Points on a hilly landscape, in no order, each with its height.
A climber steps from a point to the highest of its 3 nearest points, and stops where none of them is higher. Distance is the straight distance between rows; heights are no part of it.
Rop (h 513): [ 92 160 149 152  87 120 187 150 132]
Tobaf (h 461): [ 85 167 147 167  88 108 190 165 151]
Sugen (h 709): [117 136 161 168  78 142 143 112 104]
zod (h 582): [ 84 136  71 147 157  89 162 144 154]
bar (h 519): [ 81 149 103 160 135  89 171 161 155]
Temi (h 622): [ 88 140  87 136 150  88 168 146 147]
goz (h 376): [ 71 173 125 179 103  97 174 184 162]
por (h 463): [144 120 155 155 107 144 100 106 100]
Riden (h 484): [143 101 121  95 135 145 130 135  91]
fudi (h 713): [147  98 100  68 159 149 129 143 100]
sis (h 523): [141 143 176 177  96 143  90  92 125]
Pasa (h 415): [174 180 182 144 116 135  70  82 159]
Samu (h 641): [106 131  96 111 148  99 174 144 128]
nifo (h 521): [108 149 170 176  66 149 154 120 111]
suviv (h 483): [120 123 110 106 144 111 169 142 115]
Bap (h 505): [163 109 152 126 123 148  71 109 119]
danu (h 397): [ 99 143 120 133 124 100 179 149 134]
muka (h 518): [173 158 175 142 121 135  60  91 163]
Fasu (h 554): [163 125 163 130 127 144  60 105 142]
Bipaf (h 680): [132 117  81  65 170 120 150 139 115]
Sesi (h 392): [158  79 117  86 158 172  72 137 118]
sefum (h 57): [111 131 131 120 113 120 177 136 113]
leb (h 438): [145 118 151 141 108 144 114 109  98]
nenog (h 517): [110 136 146 140  93 122 168 133 110]
Komul (h 354): [133 143 176 183  82 148 117 100 109]
kelo (h 457): [159  88 139  91 154 167  43 123 163]
Tegi (h 459): [103 120  44 115 181  92 150 132 142]
memak (h 652): [ 95 135  83 127 155  81 165 143 143]
Boke (h 524): [166 115 152 121 133 153  59 109 144]
fof (h 512): [100 144 141 136  91 124 177 140 117]
peki (h 89): [127 115 130 113 119 131 149 133 101]
peloz (h 589): [141 108 109  85 145 136 145 135 103]
fevaz (h 456): [137 125 165 154  98 150 124 108 100]
Puf (h 623): [115 125  84  92 164 106 169 139 127]
kuf (h 590): [152 162 181 182 102 139  92  86 131]
suf (h 504): [143 131 164 165  94 143 106 102 112]
Faler (h 187): [114 132 120 111 124 117 173 136 110]
sutor (h 508): [ 90 121  49 141 174  87 162 137 151]
vot (h 717): [107 133  83 108 159  94 172 141 137]
gar (h 507): [153  91 133 110 137 160  76 124 119]
bav (h 462): [126 124 147 131 107 135 148 123 101]
gumo (h 756): [173 149 171 131 127 140  57  98 167]
Zom (h 567): [128 119  93  85 148 118 164 140 115]
Nipo (h 274): [154  68 131  87 161 173  51 138 149]
Mizun (h 378): [ 84 150 114 145 118  98 179 152 147]
vusil (h 613): [116 128 152 150  86 143 153 119 107]
Getap (h 624): [137 112  94  72 157 124 146 140 107]
Nabi (h 586): [123 122 100  98 146 108 168 136 113]
merot (h 445): [ 78 163 111 155 129  92 184 165 150]
Zin (h 566): [148 137 170 164 103 146  84  93 122]
tikom (h 593): [ 85 142  98 137 139  91 172 148 145]
dozak (h 661): [116 133  92  97 154  98 170 137 124]
Mik (h 538): [ 96 150 151 148  86 126 186 139 120]
zugaz (h 634): [162 130 164 147 115 143  79 103 129]
lika (h 467): [162 102 148  88 149 164  41 119 175]
fikeg (h 677): [157 158 178 168 111 134  78  87 141]
mupo (h 450): [137 116 116  90 135 129 148 133  99]
monum (h 487): [153 104 148 122 128 153  89 117 113]
Deva (h 635): [108 128  66 107 175  89 169 134 136]
Rukom (h 293): [138 113 134 126 110 139 135 123  97]
sokiv (h 366): [ 84 159 124 156 110  97 184 161 155]
zon (h 406): [147 102 136 111 132 149 109 120  99]
keved (h 557): [ 81 139  73 152 154  85 168 149 153]
Voz (h 752): [167 147 171 159 109 134  66  92 142]
vob (h 491): [162 103 143 118 136 152  80 118 116]
Tusem (h 460): [ 97 150 129 143 102 109 180 150 128]
zadu (h 485): [157 111 148 133 115 147  91 109 112]
faro (h 737): [156  93 127  89 149 174  75 131 123]
fedu (h 489): [165  94 143  98 150 162  46 128 157]
san (h 466): [154 100 130 105 135 161  93 130 107]
bag (h 762): [ 96 118  31 135 178  93 147 135 150]
Livi (h 478): [163  86 135 107 145 157  61 124 128]
kule (h 393): [167 192 190 161 105 135  81  72 157]
sop (h 569): [101 144 154 157  79 130 168 127 113]
Togob (h 475): [123 125  56  87 183  98 154 137 133]
zavu (h 516): [161 109 149 112 133 161  56 115 142]
dozi (h 541): [149  87 113  78 153 165 107 144  99]
moto (h 311): [ 80 164 114 176 116  93 177 175 160]

For each start below, name the point where the climber stops.
bav -> Sugen
peloz -> Bipaf
por -> Voz
Nipo -> Voz
kuf -> Voz
Togob -> vot
sokiv -> vot
leb -> Bap
Zom -> Bipaf
Mizun -> vot
fevaz -> Voz
zon -> Bap

Call two points neighbours if one is among the 3 nearest of the other. Go from one point of each pair to the other, from neighbour to neighbour, staying as high as possible. Name the lowest point that can't be avoided.
Voz and gar -> vob
fudi and Bipaf -> Getap
Bipaf and vot -> Puf
